Points, in no order, along strands that fork and pass close to each other.
In the rows, zero is written as 128.
Points whose rows are less than 129 apart are linked; no others are. Some points are linked to none.
Q_606: [101 139 145 206 118 157  86 146 130 111 115 153 132 171  97 178 196  86
 181 133  98 131 113 137 129]
Q_791: [120 175 151  90 140 119 150 106 140 163 146 144 156 173 125 134 174 154
  98 162 144 141 152 139 108]
Q_862: [152 141 148 119 103 127 132 115 106  90 166 146  92  82  99  82 154 116
 161 184 101 145 112 144 160]
Q_478: [161 139  97 115 110 108  68 193 148 134  81 139 103  97 106 157 132 193
  94 143  77 123 127 164 170]
Q_961: [136 128 159 111 109 151 122  80 104 126  85 105 170  73 171 177  99 104
 148  95 215 122  97 129  94]
Q_793: [ 80  99 188  57 115 121  78  78 124 143  94  98 163 118 128 196  72 178
  80 106 197 116 144 171  96]
Q_782: [136 156 118 170 126 162 182 169 103 105  99  97  94 155 158  82 157 138
 151 143 118 150 125 104 103]
Q_800: [156 154 104 184 107 147  75 163  86 153 119 110 108 132 114 117 154  75
 148 110 115 115 119 128  97]
Q_145: [131 119 165  84 130 130 153  61 132 171 150 114 117 148 153 163  94 133
 115  81 125 116 132  87  84]
Q_484: [143 109 167 107 169 154 157 115 113 130 160 128 110  64 135 161 120 169
 134 103 191  95 137 155  83]
Q_722: [126 137 132  72  95  56 102 103 138  90  84 119 155 143 108 186 107 189
  84 149 117  62 119 106 129]
Q_422: [163 100 148 160 168  94 132 125 139 124 131 158 148 122 184 126 150 117
  87 109 160  82 176 116 119]
Q_62: [100 101 146 169 124  70 132  92 133 159 115 115 125 118 116 155 113  93
 147 100 131 139 112  84 157]
Q_625: [106 138  65 104 111 150  82 105 154 143  94 168 151 194  85 166 129 131
  82 120  92  96  93 143 124]
Q_25: [160 130 138 120 119 145 119 109 107 183 168 134 100 160 155 157 134 110
 108  71 114  99 120 130  82]
Q_517: [ 81 144 120  75 117 117 109 112 150 117 118  59 138  79  81 140 150 138
 111 152  96 156 117 144 113]
Q_555: [129 156 146  37 116  90 125 107 155 123 130 113 167 138 110 182 107 170
  76 164 151 101 139 122 129]
Q_667: [116 112 169 146 161 112 117  91  94 148 184 174  82  85 166  89 114  91
 100 107 203  99 142 112 151]
Q_349: [107 148 155  95 145 136 161 106 115 143 161 166 139 155 118 118 185 121
 145 133 152 170 131 165 152]
Q_761: [144 106 129 172 102 113 133 141 121 115 120  89 107  83 179 140 126 165
 147  91  87 160  91 124 121]
Q_447: [154 151 114 193 102 133  85 163 110  96  87 121  96 146 114 142 157  80
 178 159  82 133 118 134 121]
Q_59: [136 113  67 134 139 124 135 106 150 124 152  99 133  99  97 126 126  98
 152 155  94 143  81 124 144]
Q_752: [108 166 149  88 129 140 137  81 142 147 142 156 159  92 123 134  80 190
 108 159 211 148 141 162  62]
Q_734: [120 128 144  74 132 153 134  57 138 128 109 107 162 132 158 161  94 130
  87  95 168 104 101 172 150]
Q_902: [106 112  71 158 153 173  64 171 124 174 176 134 109 121  52  97 174 111
 177 186 117 154 133  65 169]
Q_910: [ 90 122  69  90 154  95 138 139 151  88 102 108 143  86 150 153 122 122
  59 135 157  88 135 150  95]
Q_42: [160 127 152 165  96  79 134  91 138 122  98  84 132 129 131 132 125  96
 155 120 146 136 138 140 138]
Q_95: [116 140  70 147  97 149 151 123 134 111 146 150 169 170 119 188 161 117
 171  82  81  87 109 109 125]
Q_878: [140 137  78 108  92 128  83  84 116 121 102 137 188 145  91 159 139 157
  93 111 118  99  98 189 133]
Q_115: [ 88 147 155  43 132  98 158  93 140 149 106 122 164  68 155 184 121 151
  93 148 154 107 138 129 115]
Q_832: [161 153  97 139 117 128  93 129 145  60 119 161 156 159 149 112 162 141
 134 130 138 171  86  95 162]
Q_873: [165 153 137 159 116 218 114 144  93  96 152 139  74 172 108 104 137  94
 174  87 134 105 144 109 147]
Q_90: [186 116 166 158 164 135 112 114  73 143 122  61  61  96 117  59 168 100
  91 122 114 161 148 108 115]
Q_955: [ 80 135  93 135 126 186 140 147 110 177 167 153 144 134 104 100 135 108
 160 134  78 123 126 116 146]
Q_184: [118 115 156 192 196 102 139  81 109 151 148 149 133  93 180 109 117 120
  94 133 163  82 165 114 122]
Q_413: [174 108 135 141 140 127 140 150 114 147 128  84  92 155  92  80 159 107
 120 128 110 147 162 117 118]
Q_155: [135 119  97 196 153 176 157 158 126 113 181  86 111 144 152  84 102 121
 122 134  90  81 149  62 154]
Q_208: [124 106 244 130 167 152 152 126  92 117 136  74 103  95 163 107  69 102
 130 121 202 139 155 101 129]
Q_552: [107 143 129 137  90 107  91 128 134  53  71 167 148 168 146 114 153 152
 104 141 114 142  94 131 164]
Q_84: [156 102  79 142 123  67 120 143 172 113  99  99 120 122  94 104  96 146
 115 171 122 170 125 141 122]
Q_412: [134 148 153 191  97 117 132 178  64  99 158 149  98 187  90  59 118  81
 172 114 145  89 151  76 154]
Q_137: [140 142 157 122 103 161 148 124 124  88 147 161  84 159 128 112 155 126
 158  86 131 104 142 100 125]
Q_872: [126 146 172 106 143 122 183 134 159 128 113 110 136 141 172 117  99 124
 125 114 172 149 153 149 125]
Q_256: [132 137  96  87 141 125 130 132 147 105 106 122 157 103 201 128 101 159
  39 144 141  72 117 163  82]
Q_78: [142 138 104 103 123  94 128 137 156 127 110  97 153  92  67 122 131 178
  99 151 126 171 117 134  89]
Q_865: [ 89 139 103 113 106 118 153 126 127  92 134 164 130 147 148 183 154 152
 155  65 115  79 131 137 105]
Q_535: [151 114 175 115 151 148 129  98  85 136 116 126 107  65 165 159 131 136
 154  86 200 138 119 114  82]
Q_58: [133 107 123 129 152 159 141  97 113 145 167 155 106 128 159  99  95 109
 116 131  64 121 117 131 187]
Q_51: [138 116 184 117 132 125 121 129 100 106 146 187  91  81 116  89 148 141
 125 137 119 146 133 185 151]
Q_644: [180 125  89  84 106 112 152 175 105 156 110 158 104 136 144 105 112 182
 123  98 127 150 135 144 127]
Q_724: [131 135 125 137  91 146 128 159 181 138 165 138 157 200  99 117  82 126
 155 143  65 150 153 172 158]
Q_576: [140 104 178 124 159 140 124 116  94 144 119  72  61 103 132  78 108 101
 118 104 180 145 147  98 107]
Q_83: [ 97 109 171  58 133 109  99  91 128 120 108  93 172 126 163 191  98 148
 107 101 221 138  90 186 126]
Q_191: [147 140  92 115 121 123  88  94 149 164 146 161 130 161 127 148 116 120
 103  97 104 108 126 130 106]
Q_57: [101  73  97 169 146 131 134 162 169 128 163 158 139 126 153 137 105 135
 144 155  68 114 128  78 178]
Q_743: [ 78 107 178  62 139 157 139 105 149 132  99 103 191 138 129 167  66 191
  70 123 166 133 154 175  70]
Q_87: [ 96 102 165 132 161 107 153 130  90 108 113 137  64  66 179 123 139 116
 111 125 150 115  98 183 124]
Q_400: [131 151  64 171 132 145 127 164 139 151 124  79 134 137 119 128 123  93
 175 164 104 156 106  92 131]
Q_772: [ 84 106 180  98 141 156 135 113 118 145 118 136 188  85 143 170  48 187
 116 151 206 163 147 184  45]
Q_812: [126 116 144  88  94 101  94 105 108 150  85 144 147 140 111 144 123 151
  79 103 140 127  95 200  97]
Q_375: [113 114 124 136 106 130 119 168 146 142 145 124  87 110  93  94 153 133
 182  82 126 150 174 130 160]
Q_675: [151 132 160 127 110  48  88 109 132 143  62 152 119 124 123 143 140 144
  91 134 151 126 131 194 111]
Q_645: [108 100 179 125 163 111 131 115  64 135 160 165  87 118 127  74 163  99
 123 145 137 136 123 141 192]
Q_867: [ 96 100 117 100 142 114 102  90 148 134 130  92 137 119 120 127 127 105
  91 163  81 156  93 131 146]
Q_669: [ 88 161 125 143  96 120 109  93 151  83  73 104 142 148 154 123 114 208
  98 140  95 149  91 127 139]
Q_814: [106 118  68  78 131 110 148 127 140 114 136 115 119 107 130 119 139 102
 110 142 133  91 100 195  97]
Q_279: [185 115 123 127 107 119  92 185 131 113  94 124 102  81 112 119 170 163
 108 107  99 144 136 179 127]
Q_925: [136 122 105 156 111 130  69 172 168 121 125 147 128 162  65 136 142 106
 171 163 122 163 151  62 128]
Q_934: [108 109  97 152 134 153 168 122 138 117 146 144 179 146 169 124  84 131
 115 146  69 111 122 111 207]
Q_762: [ 91 112 157 121 156  60 154  49 111 152 129 152 137 108 120 156 129  84
 119 136 145 118 124 103 147]
Q_271: [159 127 134 109 147 137 110 131 150 113 115 153 139 129 179 117 124 127
  58 136 162 104 162 154  96]
Q_188: [125  98 143 136 175 135 160 102  84 138 174 169  87 120 140  84  97  97
 110 125 143  86 118 129 177]
Q_477: [119 150 144 124 127 135 187 157 149 119  68 116 119 151 147 110 129 127
 131 141 111 173 128 137 100]
Q_243: [ 81 125 112 102 126 144 174 107 122 165 151 149 137 158 127 105 149 138
 150  86 117 147 129 121 155]
Q_82: [147 131 103 154 136  79 130 122 150 161  64 137  95 135 106 108 106 138
  82 147 146 142 143 162 122]
Q_632: [120 161 127 141 116 113  80 130 168 113  83 141 145 197  66 170 143  96
 158 168 113 151 137  79  93]
Q_824: [116 108 101 109 117 145 168 117 135  95 154 105 166  67 103 115 136 102
 152 112  93 127 126 135 115]
Q_684: [142 180  83 127 140 155 138 193 140 151 127 105 151 194 125 145 152 108
 172 173 105 148 124  82 156]
Q_780: [172 145 130 126 125  62 125 135 147 101  79 120 139 139 140 163 118 171
  84 121 151  96 136 105 131]
Q_332: [119 115 117 117 129 147 204 118 111 128 187  97 149  69 111  60 133 129
 155 132 137 158 129 120 126]
Q_483: [111 152 134 100 148 127 126  89 165 184 157 136 139 124  85 142 135 161
 100 133 170 155 140 163  72]
Q_893: [ 95 142 205  93 144 147 148 124 109 135 133 106 134 113 202 132  77 124
 153 135 217 164 153 134 112]
Q_480: [ 87  96 125 210 145 139 104 148 151 108 141 151 102 154  85 164 179 101
 207  76 121 144 147 108 144]
Q_593: [120  95 125 112 159 105 163 108 104 109 145 133 114  88 135 126 109  98
 138 129 158 114  77 210  96]
Q_948: [102 124  77 110 138 170  61 180 153 173 153 121 133 133  65 152 139 103
 168 178 115 161 149  89 128]
Q_926: [137 123  99 178 137 172 137 136 154 123 195 113 153 157  94  81  83  93
 145 138 115 130 167  62 145]
Q_472: [122 124 137 108 108 129 163 109 118  90 140 117 127  88 135  60 139 123
 142 160 156 187 109 141 154]
Q_248: [139 145 104 151 123 177 132 171 191 132 184 154 141 193 114 120  70 122
 166 156  86 114 151  90 130]
Q_439: [132 175 114  83  94  96 105 174 147 153  96 154 147 145 123 147 134 184
 119 157 105 113 143 135 169]
Q_148: [107 115 158  74 129 124 183 115 101 190 152 130 111 125 161 114  95 142
 130  90 120 135 121 110 125]
Q_661: [159 137 157 111 105 143 120  98 135 118  88 108 147 114 181 149 112  92
 123  63 173 118  91 172 127]
Q_676: [144 132 137 139 106 110 171 154 168 129 182 105 136 148 103 121  98 158
 164 146  92 137 155 150 137]
Q_959: [142 137 135 113 102  94 128 146 124 125  94 149 104 142 143 168 133 137
 110 142  89  93 113 107 160]
Q_919: [ 95 141 132 174  95 107 138 140 141  96 101 111 110 147 171 121  97 178
 135 123  52 151 106 109 143]
Q_627: [114  84  89 192 190 128 157 141 154 131 163 110 126 115 140 130 135 102
 132 148  74  99 126  51 145]
Q_141: [171 155 143 172 105 127 164 120 104 127 118 104  87 122 172  87 128 171
 163 103 108 150 110 125 101]
Q_39: [109 145  58 161  94 180 118 171 110 132 152 159 152 138 124 154 140 119
 170 136  92 101 145 119 117]
Q_377: [139  92  98 163 155 133 110 156 127 114 157 125 116 106  98  53 149 106
 123 143 131 162 146 105 130]
Q_311: [176 115 136 133 127 130 134 170  92 160  99 142  93  88 136  99 129 149
 100  87 119 142 129 171  98]
Q_270: [175 149  86 135 125 128 100 205 143 113 114 124 191 162 135 151 155 108
 152 200 105 114 131  89 178]
Q_849: [157 123  92 186 115 174 117 191  85 173 126 126 150 150 118 121 169 110
 159 120  74 110 142  91  95]
Q_976: [158 147 132 151 120  83  92 111 184 110 102 115 130 186 115 145 136  84
 125 137 120 134 137 107 125]
Q_827: [128 141 152 102  93 143 119 106 111  75 156 170  97 101 155 157 145 124
 149  78 128  82 123 125 103]
Q_261: [205 133  98 153 129 133 127 168 119  90 121 143 169 165 134 103 169 115
 136 157 132 119 129  85 163]
Q_143: [132 119  95 154 156 155 116 183  85 140 157 135  96 139  71  92 172  92
 161 154 137 155 131  94 171]
Q_881: [ 86 153 149  99 143 113 162  79 100 142  96 150 167 106 154 178 158 104
 110 140 134  99 104 132 126]
Q_451: [106 101 141 188 143 158 119 142 126 118 164 123  60 129  61 103 150 113
 197  71 119 130 140 122 177]

A fork is a point with three links. Follow the links from the first point to the second and name the forks in between, in order.
Q_873 / Q_332 => Q_39 > Q_243 > Q_59
Q_878 / Q_827 => Q_243 > Q_39
Q_832 / Q_955 => Q_59 > Q_243
Q_271 / Q_791 => Q_188 > Q_59 > Q_243
Q_814 / Q_243 => Q_188 > Q_59
Q_824 / Q_606 => Q_59 > Q_243 > Q_39
Q_976 / Q_517 => Q_59

A fork is a point with three links, a tip a point with one. Leave the first point through the second and follow the links. Name the first fork or tip that comes.
Q_761 / Q_141 => Q_644
Q_484 / Q_535 => Q_243
Q_925 / Q_948 => Q_59
Q_752 / Q_772 => Q_484
Q_676 / Q_724 => Q_188
Q_188 / Q_58 => Q_676

Follow the links from the first point to the second, and from the first to the third. Name the last point that the two ways share.
Q_919 / Q_910 / Q_625 => Q_59
Q_243 / Q_261 / Q_57 => Q_59
Q_483 / Q_375 / Q_862 => Q_243
Q_484 / Q_867 / Q_849 => Q_243
Q_87 / Q_676 / Q_812 => Q_188
Q_814 / Q_684 / Q_724 => Q_188
